The views of a scene show one set of named points, each view turned or mirrored, and shifted as a whole, with a little noise and some points left out.
In the rows, 128 means zero.

Scene 1
View 1
K403: [110 180 163 117 122 174 195 141 118 142 161  94  92 160 138  79  92 150
 146 140 158 135 105 174 134 129  67 118 138 100 148 157 147 108 100 132
 156 109 169 119 117 143  99 110  97 152  89 107  98 158 157 104 161 106
  89  92 157 133 104 136 158 140]
K754: [135 137 150 149 124 184 217 160  96 148 111  68 115 139 182  60 134 165
 155 104 130 169  78 252 198 196 117 119 149 122 106 185 170 116  80 144
 162 128 160 126 142 128  82  83 100 151 122 110 121 203 171  79 158 125
 117  27 162 123 104 177 185 133]
K590: [136 141 124 144 152 190 127 119 123 132 121 103 128 151 182  73 131 161
 147 136 152 150 114 158 188 132 138 114 141 122 155 135 157 167 119 118
 145 113 112 140 108 161 109 123 116 136 105 123 132 136 135 114 159 133
 110  47 166 124 120 154 188 134]
K796: [124 142 130 133 133 173 134 125 121 135 137 107 115 154 170  83 138 159
 134 126 155 148 106 168 160 131 122 112 159 119 153 136 169 137 132 137
 128 122 133 126 122 143 112 128 123 124  99 129 124 141 152 114 142 128
 117  71 164 124 118 135 165 127]
K204: [115 159 136 114 128 172 138 120 128 131 165 114 103 166 143  91 113 157
 129 141 171 133 115 138 129 108  97 115 146 102 168 127 161 129 136 125
 128 117 140 126 112 146 119 132 118 125  86 122 112 128 148 121 150 118
 101  98 162 129 118 118 151 132]
K717: [105 152 163 121  96 160 219 163  93 146 157  87  88 146 147  76 121 154
 133 107 145 151  80 229 138 171  76 116 156 103 122 168 173  73  97 161
 145 131 195 108 151 111  88  96 106 144 103 111 101 198 187  91 148 109
 113  78 159 124 106 134 147 128]
K680: [106 131 113 109 111 152 105 118 120 132 170 133  98 161 145 107 142 156
 110 119 171 143 114 143 120 113 112 112 173 110 168 115 187 107 160 156
  98 136 146 116 139 122 121 148 138  99  85 144 125 135 171 134 129 127
 122 109 158 118 125  97 128 109]
K537: [ 97 128 103 105 118 144  52 102 133 122 182 158 105 167 140 120 150 150
  92 127 182 135 129  99 104  86 123 105 175 109 194  83 185 127 189 149
  79 138 124 120 128 132 140 172 146  78  75 161 128  97 159 151 119 131
 130 127 162 114 136  86 116 108]
K982: [123  84  93 146 114 162 100 127  96 137 121 122 123 132 194  92 195 166
 112  86 142 171  97 206 179 164 168 111 185 131 137 130 206 124 151 169
  98 157 126 121 166 114 108 137 149  93 120 158 153 166 183 122 118 153
 159  51 163 105 135 134 149 100]
K315: [127 126 135 136 114 167 178 148  97 139 129  91 114 139 173  72 143 162
 137 107 139 160  89 224 173 174 115 116 161 120 124 162 179 109 105 157
 143 131 157 120 148 122  97 103 117 130 113 121 123 183 177  96 147 128
 128  51 161 118 112 148 166 123]
K304: [108 140 130 117 110 158 138 132 115 132 161 119 103 156 150  94 136 160
 122 118 162 148 106 171 133 130 105 114 167 108 156 131 179 106 140 155
 116 137 155 116 137 120 112 131 129 115  93 133 121 150 171 119 134 123
 123  94 155 119 119 120 140 121]
K313: [ 85 144 113  86 106 140  70 103 132 124 203 154  93 173 123 128 132 148
  92 132 190 127 131  88  79  72  96 102 174  98 199  87 186 107 195 151
  77 135 144 113 127 128 139 171 149  83  65 154 117  97 169 155 121 119
 120 147 155 120 134  71 101 112]
K510: [109 160 124 110 133 166  98 105 137 125 169 135 105 174 143 101 114 152
 116 148 176 127 126 100 121  85 100 110 157 107 190 103 161 142 158 124
 111 119 125 128 108 153 127 154 124 110  78 138 120 106 138 139 141 123
 106 109 163 128 126 106 143 128]
K341: [129 149 151 135 122 176 203 148 102 147 134  87 102 149 164  68 122 158
 149 119 145 153  89 216 165 167  92 123 151 114 127 164 163 111  94 142
 154 119 166 120 137 128  92 100 105 147 108 112 109 184 168  92 157 120
 108  60 160 128 105 155 166 136]
K248: [123 111 122 144 114 167 165 147  91 142 117  95 114 134 187  75 166 165
 138  90 133 174  84 242 183 190 141 115 169 127 118 165 191 108 112 167
 130 145 154 112 165 111  95 108 125 122 122 137 133 193 178 101 135 136
 139  42 163 108 121 150 164 112]
K95: [110 134 120 110 118 158 120 127 116 131 161 126 104 161 146 101 140 156
 116 120 163 142 110 152 130 120 109 114 169 108 165 123 181 115 149 149
 111 130 147 113 137 128 115 141 133 105  91 141 122 139 168 127 133 127
 120  95 164 118 122 113 135 117]
K169: [115 169 156 114 121 173 175 133 118 135 163 102  97 162 139  81 102 155
 137 137 160 140 104 162 137 127  80 117 144 105 154 142 156 113 112 130
 147 115 159 121 114 142 104 122 102 139  91 119 105 146 153 107 154 109
  94  92 159 132 102 133 157 138]
K84: [141 128 130 152 140 189 149 130 116 137 111  95 126 146 187  64 141 164
 149 121 137 159 101 197 197 159 139 115 147 128 138 154 161 159 108 131
 149 120 123 133 124 151 100 111 116 138 115 124 135 158 147 103 157 142
 119  32 162 122 113 169 193 127]
K606: [128 140 131 134 135 179 128 117 123 130 140 113 115 156 169  83 131 163
 141 133 157 146 115 157 162 129 119 114 150 119 157 137 160 145 129 133
 136 116 130 132 115 151 113 130 119 130  98 127 123 137 146 115 153 128
 107  66 159 122 114 136 170 128]
K44: [112 136 133 121 105 153 164 144 104 143 147 104  97 151 155  89 139 157
 127 107 154 154  95 201 139 154  99 116 168 108 139 144 184  89 124 155
 122 136 168 112 151 115 102 123 122 121 101 135 115 173 181 107 137 123
 125  79 158 120 120 126 140 119]
View 2
K680: [ 86  99 137 152 146  82 151 114  73 108 134 126 107 117  86 149 102 118
 146 136 117 125 124 156 134 139 150 106 151  95 118  90 151 124 115 129
 107  65 111 148 120 109 160 171 130 150 123 108 108 123 109 137 116 123
 153 128 123 116 153 151 137 155]
K84: [ 96 135 113 109 144 152 165 115 127  92  96 139  75 109 161 154  95 167
 170 101  91 113 150 197 108 197 170 145 142 118 146 135 128 129 169  89
 110 116 174 165 118  74 175 107 106 159 126 146 126 177 113  97 148 168
 151 120  88 129  89 163 119 112]
K248: [ 83 121  76 138 124 159 182 112  76 117  81 113  75 128 158 129  95 138
 162  92  99 115 134 221 102 165 184 146 166  87 130 153 161 138 148  65
 106 111 144 187 117  84 182  99 103 165 141 110 101 173 144 107 144 133
 130 108 121 129  83 153 134 131]
K606: [ 92 123 135 116 159 121 156 122 111  89 119 142  87 108 131 158 106 157
 160 126  95 127 149 167 121 177 161 125 139 119 143 108 127 126 151 118
 110  98 154 146 119  83 166 146 113 146 115 147 125 147  97 115 134 163
 164 124  94 129 117 161 123 133]
K313: [ 82  75 177 151 158  41 135 115  68 103 167 131 125 104  42 154 115 109
 139 169 128 129 116 121 152 119 134  83 139  95 104  58 151 120  93 172
 102  37  92 124 118 126 148 217 141 139 122 111 116  93  85 158  95 116
 170 144 121 112 203 149 139 167]
K204: [ 95 116 166 131 167  94 136 129 103  71 144 134  99 117 104 178 120 152
 162 152 100 139 152 138 131 155 141 102 138 131 135  85 116 123 144 139
 109  75 133 128 132  92 150 177 120 136 102 149 125 118  76 138 114 159
 171 127  95 122 144 163 116 139]
K510: [ 96 102 175 124 166  69 139 124 110  81 150 147 109 104  84 167 115 142
 153 152 108 127 137 130 136 158 142 102 129 119 130  73 127 123 128 158
 109  63 132 124 119 104 153 189 132 134 113 140 128 123  82 139 113 146
 173 138  95 116 168 162 123 148]
K304: [ 91 104 125 155 145 108 158 119  71  99 120 119  89 124 113 150 113 130
 156 130 100 133 135 170 126 139 153 110 163 107 121 110 145 126 127 106
 108  80 119 154 128  96 163 152 116 148 119 120 109 125 111 136 123 135
 148 125 124 117 126 149 128 149]
K315: [ 88 127  87 146 134 155 173 119  76 100  92 111  68 136 160 150 104 151
 164 105  91 133 149 205 105 159 170 135 172 105 141 147 144 134 156  66
 114 112 141 174 134  73 174 109  99 157 124 123 106 157 135 114 142 147
 133 102 114 119  71 153 122 128]
K590: [ 96 131 135 100 160 131 157 113 137  86 116 152  86 105 143 161  97 167
 165 116  90 116 153 170 111 202 156 136 131 123 150 108 121 132 163 115
 106 109 174 150 112  79 166 137 112 147 117 163 136 167  98 104 139 170
 170 128  79 130 107 164 121 117]
K717: [ 93 125  88 184 136 158 170 142  35  78  92  79  61 159 153 168 131 142
 176 125  78 156 165 197 113 117 173 115 191 118 146 145 139 130 154  56
 121 108 112 169 153  67 158 122  94 152 104 114  95 116 128 141 130 141
 134  86 134 116  62 145 109 141]
K982: [ 74  95  89 125 119 125 181  85  97 145  97 137  98  99 124 107  69 122
 148  88 130  91 105 209 117 177 165 146 148  70 105 124 174 136 120  98
  99  91 136 186  97 108 185 118 124 172 154 100 108 179 141  96 139 117
 130 136 118 126 130 150 155 134]
K537: [ 82  81 169 131 156  51 145 105  92 114 163 147 130  98  56 141  92 113
 137 154 131 114 111 133 146 143 136  97 129  87 103  67 154 117 101 170
 102  45 109 136 103 127 157 199 141 144 131 113 123 119  93 137 107 122
 168 154 113 111 201 154 148 163]
K169: [ 99 129 139 146 157 122 148 141  78  67 123 113  74 136 130 186 135 151
 168 141  87 152 167 160 120 140 160 108 161 134 153 110 122 127 154 109
 120  94 131 142 142  74 151 153 106 141  98 145 115 119  91 139 118 157
 160 107 107 118 103 157 108 141]
K796: [ 92 118 134 128 151 118 158 115 104  94 119 134  91 115 125 154 104 150
 159 119 104 124 141 172 120 169 164 126 142 117 134 111 136 128 146 114
 111  94 146 156 121  89 163 139 114 150 118 141 120 143 105 118 132 153
 158 126  99 124 118 157 125 132]
K44: [ 88 118 103 159 137 132 161 126  56  97 106 103  83 136 128 149 111 133
 161 119  95 135 142 193 120 132 163 119 173 101 128 128 145 126 143  83
 115  89 119 166 136  85 163 134 111 155 120 112 103 133 125 129 129 138
 137 111 131 116 101 150 124 144]
K403: [105 135 132 158 158 137 147 147  68  58 118 100  62 146 143 196 140 159
 176 142  76 160 178 167 122 133 161 105 167 142 158 113 116 123 162  91
 120 101 133 142 151  66 152 150 100 139  87 148 118 111  88 148 121 164
 157 100 108 120  89 153  97 137]
K754: [ 95 146  76 140 134 188 179 129  80  89  71 104  50 144 187 161 110 165
 176  93  74 133 167 222  93 167 181 151 175 121 159 164 136 133 183  48
 115 135 156 180 136  59 176  82  92 163 117 141 108 166 135 107 150 165
 133  90 110 128  40 153 110 122]
K95: [ 88 103 135 141 149  96 154 118  77 101 131 125 101 117  98 151 108 129
 151 133 115 127 132 163 129 142 156 112 150  98 121  97 145 121 123 127
 106  76 124 150 123 103 162 166 125 150 120 115 110 127 106 129 117 132
 152 126 114 118 142 152 132 148]
View 3
K44: [ 99 144 169 140 111 117 143 106  98 124  82 147 121 112  87 125 161 111
  97 133  99 145 118 116 126 159 165 139 127 117 183 117 149 109 130  60
 149 148 128 113 160 116  84 145 145 121 142 137 137 118 120 128 115 125
 122 187 134  95 155 152 128 158]
K590: [149 161 155 147 101 143 132 116 108 135  68 148 122 162 138 134 157 127
 127 117 126 109 123 115 173 115 133 190 117 117 173 149 129 136 143 137
 141 142 140 138 155  47 108 165 127 116 145 126 132 111 132  99  88 135
 170 185 179 125 122 168 135 193]
K315: [107 128 179 151 105 158 160  92  85 137  53 159 118 117  83 123 158 122
  90 144  92 127 130 121 142 164 162 142 115 110 173 135 135 118 146  67
 152 128 123 109 144 108  82 163 129 107 133 143 127 101 133 108  94 127
 153 186 135 107 144 176 136 190]
K204: [138 181 127 132  97  86 112 128 117 119 127 135 116 162 141 137 167 114
 138 107 130 115 105 110 151 112 153 176 133 114 182 107 147 127 120 105
 132 179 150 157 171  55 108 122 159 146 151 132 158 135  99 130 116 142
 138 172 190 101 128 147 130 144]
K95: [115 167 156 132 117 103 114 120 121 117 105 139 121 119 125 137 159 119
 108 120 126 149 107 114 129 134 150 163 131 128 188 116 157 108 112  98
 128 164 146 132 160  96  98 134 154 132 148 114 154 127 116 130 129 116
 120 178 158  88 140 127 111 144]
K510: [140 190 129 120 109  80  95 133 133 112 133 133 121 155 157 148 159 114
 135 105 144 134  99 114 147 101 145 190 136 123 186 112 156 121 108 125
 126 180 153 156 175  57 117 125 159 146 156 114 161 138  95 138 128 125
 127 173 188  99 125 126 116 134]
K84: [135 143 170 158 105 162 152 103  95 141  47 154 125 146 114 129 155 129
 105 129 114 115 134 118 167 135 138 174 107 116 166 156 129 127 152 118
 145 126 131 121 145  59  97 178 119 104 142 131 123  97 141  91  78 139
 174 190 160 124 128 170 149 208]
K403: [130 146 121 147  70 116 158  93  70 130 100 144 110 172  97 108 186  94
 136 121  90  70 113 105 160 144 185 141 130  84 164  96 136 128 130  41
 158 170 125 155 174  68  90 114 161 132 133 182 151 125  87 128  95 175
 151 170 171 112 129 199 166 162]
K537: [125 199 151 107 135  67  73 149 159  98 147 129 126 121 167 158 152 126
 119 108 150 181  91 118 119 104 131 193 136 145 200 118 172 107  92 138
 120 190 162 141 172  85 117 124 156 150 167  82 166 138 104 144 150  96
  96 177 177  81 135  84  85 120]
K169: [124 154 134 142  88 108 139 100  91 127 102 146 113 152 111 119 170 105
 124 122 105  99 114 114 152 140 169 149 127 102 176 105 138 122 122  65
 148 169 131 150 173  74  95 129 160 132 138 158 151 128  95 129 102 157
 140 172 164 105 134 171 145 158]
K341: [115 129 160 153  89 145 172  89  71 139  59 150 116 139  81 112 175 115
 110 135  90 108 129 117 152 165 173 134 117  99 165 121 131 121 145  55
 159 141 120 121 155  93  83 146 139 110 130 165 129 109 116 108  88 153
 151 184 147 111 141 195 155 184]
K313: [119 203 133 100 125  47  73 146 154  94 168 124 124 121 161 150 163 117
 126 104 142 175  86 111 107 109 148 179 147 138 203  98 177 104  84 111
 119 203 161 152 181  95 113 101 173 163 162  99 179 152  89 163 163 107
  82 171 180  80 140  80  90  95]
K754: [112 108 184 171  91 179 185  80  59 151  26 163 119 132  67 108 163 116
  92 148  76 107 138 115 152 172 166 131 111 105 165 141 120 125 161  56
 159 116 113 100 138 100  74 179 120  96 124 165 109  93 137  93  73 147
 174 193 133 119 146 209 163 215]
K717: [ 96 125 165 147  94 132 169  81  67 136  70 154 110 120  59 105 176 100
  94 142  73 115 121 111 129 179 190 114 123  98 173 101 138 111 134  18
 160 149 116 113 160 125  73 132 152 121 126 170 136 112 105 126 105 145
 135 186 128  96 152 189 145 164]
K796: [134 159 158 142 106 124 131 116 112 128  83 144 124 135 125 129 157 121
 116 126 123 126 115 119 149 128 141 173 120 119 178 133 137 122 129 106
 138 150 139 131 158  73 100 155 139 124 145 131 137 114 122 119 105 126
 150 181 165 111 131 151 129 172]
K982: [104 147 208 140 142 156 127 122 132 123  56 151 138  86 117 145 136 141
  75 141 126 192 124 126 120 147 125 169 115 148 190 161 152 109 136 129
 131 121 144  83 142 116  92 180 119 105 150  91 124  97 157 106 111  83
 136 199 131  99 150 119  99 185]
K304: [111 161 161 131 109 106 121 117 112 121 101 141 123 121 109 132 161 116
 104 127 111 143 114 116 129 142 159 157 130 125 186 118 161 106 117  80
 141 162 139 126 163 102  95 135 150 131 144 127 146 122 111 136 123 118
 122 180 153  89 147 138 119 149]
K680: [112 175 154 123 122  91 101 127 130 109 123 138 122 116 136 138 159 121
 108 123 128 161 100 119 122 135 147 166 134 132 192 113 164 107 108 103
 127 171 148 128 169 102 106 133 156 139 157 111 151 125 109 142 138 108
 108 179 157  83 146 111 104 134]
View 4
K84: [ 94 102 141 136 117 144 138 164 160  77 172 154 158 128 182 126 111 103
 126  94 123 141 174  85 113 143  92 109 157 134  97 115 108 108 113 140
 117 160 105 148 144 194 121  93 146  96 115 131 127 154 117 121  63 103
 104 116 101  96 102  94  95  82]
K304: [141 142 157 150 127 156 136 144 154 121 131 118 160 125 109 135 115 130
 151 140  91 132 151 141 115 170 101 144 137 124  96 110 172  89 145 189
  95 164 110 115 103 167 115 104 130 141 120 140 153 139 147 122  87  95
 137 102  89 112  97 107 106  91]
K717: [140 152 165 170 167 155 101 141 152  97 110 151 154 137 120 108 113  91
 167 129  95 152 172 151 108 171 129 109 115 160  95  76 151 123 106 193
 112 150  82  71  93 175 152 119 142 126 115 143 174 166 108 111  61  91
  77  93  42  82  93  94 125  79]
K403: [139 166 139 138 126 132 121 142 123  85  90 150 135 156 124 156 110  85
 134 134 109 142 167 133 109 179 138 118 133 142  85  92 164 127 103 181
 138 154  86 113 103 177 150 106 156 128 123 128 162 173 108 128  73 115
 133 121  70 107  70 111 103  97]
K754: [101 103 155 160 158 154 111 159 161  67 149 171 159 124 179  90 104  77
 147  92 128 156 185 111 103 142 116  83 134 168  95  86 100 131  85 157
 116 152  81 105 129 192 146 118 151  86 113 135 151 177  91 108  44 102
  51  97  58  71 107  79 113  72]
K510: [142 160 130 114  84 129 162 140 133 130 130 110 148 142 109 186 125 145
 122 153  88 114 140 117 124 182  96 159 155  98  87 127 194  81 155 185
 114 172 129 162 110 163 108  83 135 147 122 123 143 132 166 139 107 111
 204 130 122 139  83 134  89 108]
K95: [141 143 150 145 116 152 146 143 153 127 136 112 159 126 104 142 123 138
 151 144  85 123 149 135 118 173  93 151 143 117  94 116 178  80 147 185
  97 170 117 128 101 167 107  99 123 147 118 139 151 129 160 121  94  92
 154 106 101 116  96 112  98  90]
K341: [118 134 152 153 146 145 117 152 148  82 129 158 153 139 149 119 107  87
 145 116 109 153 177 125 108 161 122 101 133 153  97  83 133 125  93 171
 121 152  87 106 120 182 140 110 146 108 116 135 156 171 104 119  60 107
  83 104  61  86  95  93 112  84]
K44: [135 130 158 158 146 162 124 144 162 115 139 133 160 124 113 114 114 120
 159 128  88 137 162 144 113 163  99 127 128 139 102  93 158  99 129 185
  94 161 100  97 101 174 120 109 131 134 114 144 161 145 139 113  72  87
 105  94  75 103 107  99 110  86]
K315: [120 113 163 165 159 166 110 150 168  91 147 146 162 116 148  91 113  96
 162 110 100 149 175 127 106 156 105 107 125 153  97  86 124 113 105 172
  96 160  91  93 116 183 132 119 140 107 112 142 154 158 114 109  56  89
  64  88  61  82 115  82 117  74]
K796: [120 127 142 136 106 149 146 149 153 100 149 129 158 129 139 141 114 123
 133 121 103 134 159 108 114 161  96 131 155 124  93 111 147  95 132 163
 110 164 115 141 122 174 118  96 136 123 118 129 142 144 136 128  79 100
 137 115 105 110  96 107  96  91]
K248: [102  92 160 164 155 173 123 160 180  95 182 140 173 105 155  79 112 117
 162 104 104 147 174 114 111 143  82 111 136 141  99  98 116  94 123 160
  87 162 101 102 127 183 114 109 131 102 106 146 150 142 129 110  55  85
  64  85  76  85 123  79 115  69]
K606: [118 127 136 126 110 137 150 152 150  96 150 134 151 133 148 153 114 119
 126 118 111 127 156 100 118 161  96 129 155 118  90 117 143  99 126 160
 116 165 110 153 127 179 117  89 143 118 119 129 140 146 137 130  81 108
 146 121 106 111  88 112  93  92]
K537: [150 152 147 127  87 154 176 139 157 159 149  80 164 121  79 164 134 171
 147 160  68 106 126 133 129 177  74 185 156  85  89 135 208  41 183 194
  81 177 143 154  97 151  82  87 115 167 116 134 144 101 203 134 120  89
 213 112 135 144 101 131  86 105]
K313: [167 181 153 132  99 152 160 125 143 171 114  78 156 129  57 180 134 174
 153 178  63 105 121 152 128 193  88 189 148  89  91 129 230  57 186 211
  86 174 139 142  81 137  91  92 116 181 116 134 158 108 199 135 125  92
 222 110 129 150  89 136  93 109]
K590: [101 118 131 116  99 136 156 159 150  81 163 148 151 135 170 151 111 119
 115 106 121 129 162  82 117 155  97 125 162 120  96 124 126 103 123 149
 126 164 116 168 141 185 124  81 146 106 121 125 127 150 127 132  79 117
 144 129 118 114  94 108  88  92]
K680: [146 149 154 141 117 159 146 137 157 142 138 105 161 124  91 146 123 151
 152 150  75 123 143 139 119 175  87 157 145 110  92 119 190  74 161 191
  87 174 125 126  97 156  97  95 122 153 111 136 153 123 175 126 100  90
 165 105 105 123  98 118 101  98]
View 5
K590: [133 102 133  98 131 127 132 145 136 150 135 133 146 147 112 127 126 104
 130 100 109 121 109 125 133 127  80  97  99 145 132 160 125 148 108 112
 150 113 162 136 135 119 129 137 129 146 153 137 131  80 122 128  90 131
 118 123 144  99 112 141 175 110]
K169: [123 101 110  99 129 153 163 123 141 140 149 119 174 111 103 131 121 116
 121  96 122 113 114  90 128 138 102 111 105 122 110 131 104 142 123 108
 109 112 166 172 134 110 114 143 144 127 136 120 142 114 108 154  69 116
  90 117 123 123  85 167 176 125]
K341: [127  96 110 114 123 162 135 139 156 122 140  77 189 132 113 130 137 116
 105  86 118 128 103 114 122 163  88  88  74 139  74 156 106 158 120 102
 123 101 168 152 108 138  94 140 151 139 143 134 149  79 116 161  76 122
 115 154 134 108  67 144 158 114]
K606: [126 103 125 101 130 125 141 136 138 144 136 133 149 141 115 130 107 101
 129 104 118 111 115 121 140 123  78 102 103 139 134 156 118 143 115 115
 139 120 153 139 151 117 135 141 126 139 149 139 131  98 111 123  88 125
 110 111 144 111 113 147 175 118]
K982: [138 100 120 131 110 119 104 137 151 115  90  69 148 163 148 132  91 102
  72 115 114  79 113 172 160 153  64  69  87 158 107 209 125 143 132  92
 179 161 113 101 164 146 137 135 112 165 133 170 133  87  66  89 126 162
 145  95 164 141 129 113 139 120]
K84: [135 102 133 105 127 130 121 157 143 142 134 104 149 162 111 129 137 102
 123 101 109 127 101 137 131 137  70  88  78 155 118 183 125 162 112 105
 162 103 161 121 123 139 119 134 138 149 159 146 135  59 123 124  96 132
 133 137 160  87 108 128 165 104]
K717: [119  91  89 126 115 178 146 120 161 103 136  47 211 116 126 131 125 127
  81  79 119 108 110 102 121 180 103  85  72 126  51 155 103 148 134  99
 106 115 159 174 109 138  84 134 153 134 121 135 159  96  89 176  77 125
 107 144 128 130  56 150 146 129]
K754: [135  95 116 125 116 164 111 157 160 118 137  49 194 153 115 127 157 116
 109  79 106 138  94 128 113 170  74  71  53 151  58 186 112 184 117  95
 143  89 168 129  91 158  76 128 153 152 147 147 153  46 123 162  83 130
 142 171 156  85  66 123 144 106]
K204: [117 104 121  94 131 130 168 114 132 156 145 164 145 114 105 134  98 110
 130 108 119  93 122  96 147 116 100 119 132 119 147 128 113 114 114 121
 116 122 155 170 161  93 144 149 124 124 138 125 131 132 107 130  81 119
  81  89 125 135 114 171 187 129]
K304: [120 101 106 111 119 144 145 113 150 124 125 101 164 122 128 131  95 117
  87 108 121  89 120 115 149 144  93  97 114 129 107 151 112 129 130 105
 127 146 138 159 160 116 130 141 128 132 124 141 138 122  76 127  92 137
 101  97 132 151 102 155 158 131]
K510: [116 107 123  90 132 114 169 112 131 159 132 173 131 117 116 133  80 107
 127 124 126  88 128 100 150 107  96 126 148 121 170 130 112 108 119 123
 122 143 141 165 183  84 164 150 117 125 135 123 120 147  93 111  90 125
  80  67 130 152 132 171 193 130]
K95: [118 102 111 109 117 131 150 114 143 133 124 118 158 125 133 132  87 115
  92 111 126  82 122 117 155 136  94 102 121 134 120 150 110 125 132 110
 128 148 136 159 172 109 143 144 123 134 123 142 133 127  75 119  98 135
  99  86 136 156 114 158 166 134]
K796: [124 102 123 108 125 130 139 131 139 141 126 118 150 138 122 129 110 108
 114 108 116 105 115 119 143 131  83  95 106 134 126 156 119 136 123 114
 143 126 149 140 147 120 131 138 128 143 143 141 131 101 102 122  91 131
 111 109 147 125 112 144 171 124]
K248: [133  97 117 132 111 143 108 143 153 112 111  48 178 158 141 129 121 114
  80  94 114 106 103 151 136 170  70  71  64 153  73 199 122 166 133  92
 159 131 138 117 127 152 105 135 134 162 132 160 146  69  91 129 106 149
 142 134 157 120  94 119 134 115]
K680: [121 102 107 111 116 131 161 102 145 132 118 119 151 119 138 134  74 113
  89 115 125  69 124 119 159 137  92 107 127 126 130 156 111 112 133 113
 126 158 121 158 185 103 149 147 118 132 118 145 133 145  64 115 102 138
  92  69 135 169 121 158 166 141]
K44: [120  95 104 122 118 153 138 117 156 116 127  69 182 121 134 132 106 116
  85  95 120  91 114 119 142 163  95  88  92 133  82 166 112 140 138 101
 123 141 142 156 139 131 113 137 138 136 120 147 138 109  80 144  94 139
 111 112 138 145  91 145 147 135]
K313: [111 108 107 105 118 115 177  79 138 141 123 162 139  99 139 138  40 114
  91 129 129  48 140 100 173 121 113 126 166 114 159 127 100  80 134 119
 108 182 114 183 219  81 180 157 108 117 104 132 120 182  45 100 103 134
  66  31 119 206 140 180 180 153]
K537: [116 112 117 100 120 105 163  93 136 148 111 160 123 116 139 135  49 105
  94 133 125  49 135 118 178 116  96 121 152 124 167 145 112  90 135 118
 132 173 112 155 214  84 182 153 104 130 115 142 115 165  50  85 112 143
  81  38 135 184 153 166 176 144]
K403: [119 102 108  99 131 165 162 123 151 135 161 113 186 111 103 133 132 124
 126  86 117 119 115  82 120 148 104 111 103 117  96 129 101 140 118 114
  97 102 175 183 122 110 102 143 150 119 140 116 145 108 116 171  67 110
  84 131 118 115  69 170 174 120]

Which points are out of place in each view (at most two, in the order of its rows)? Write none if all are in place.
view 1 => K204
view 2 => none
view 3 => K403
view 4 => K315
view 5 => K590
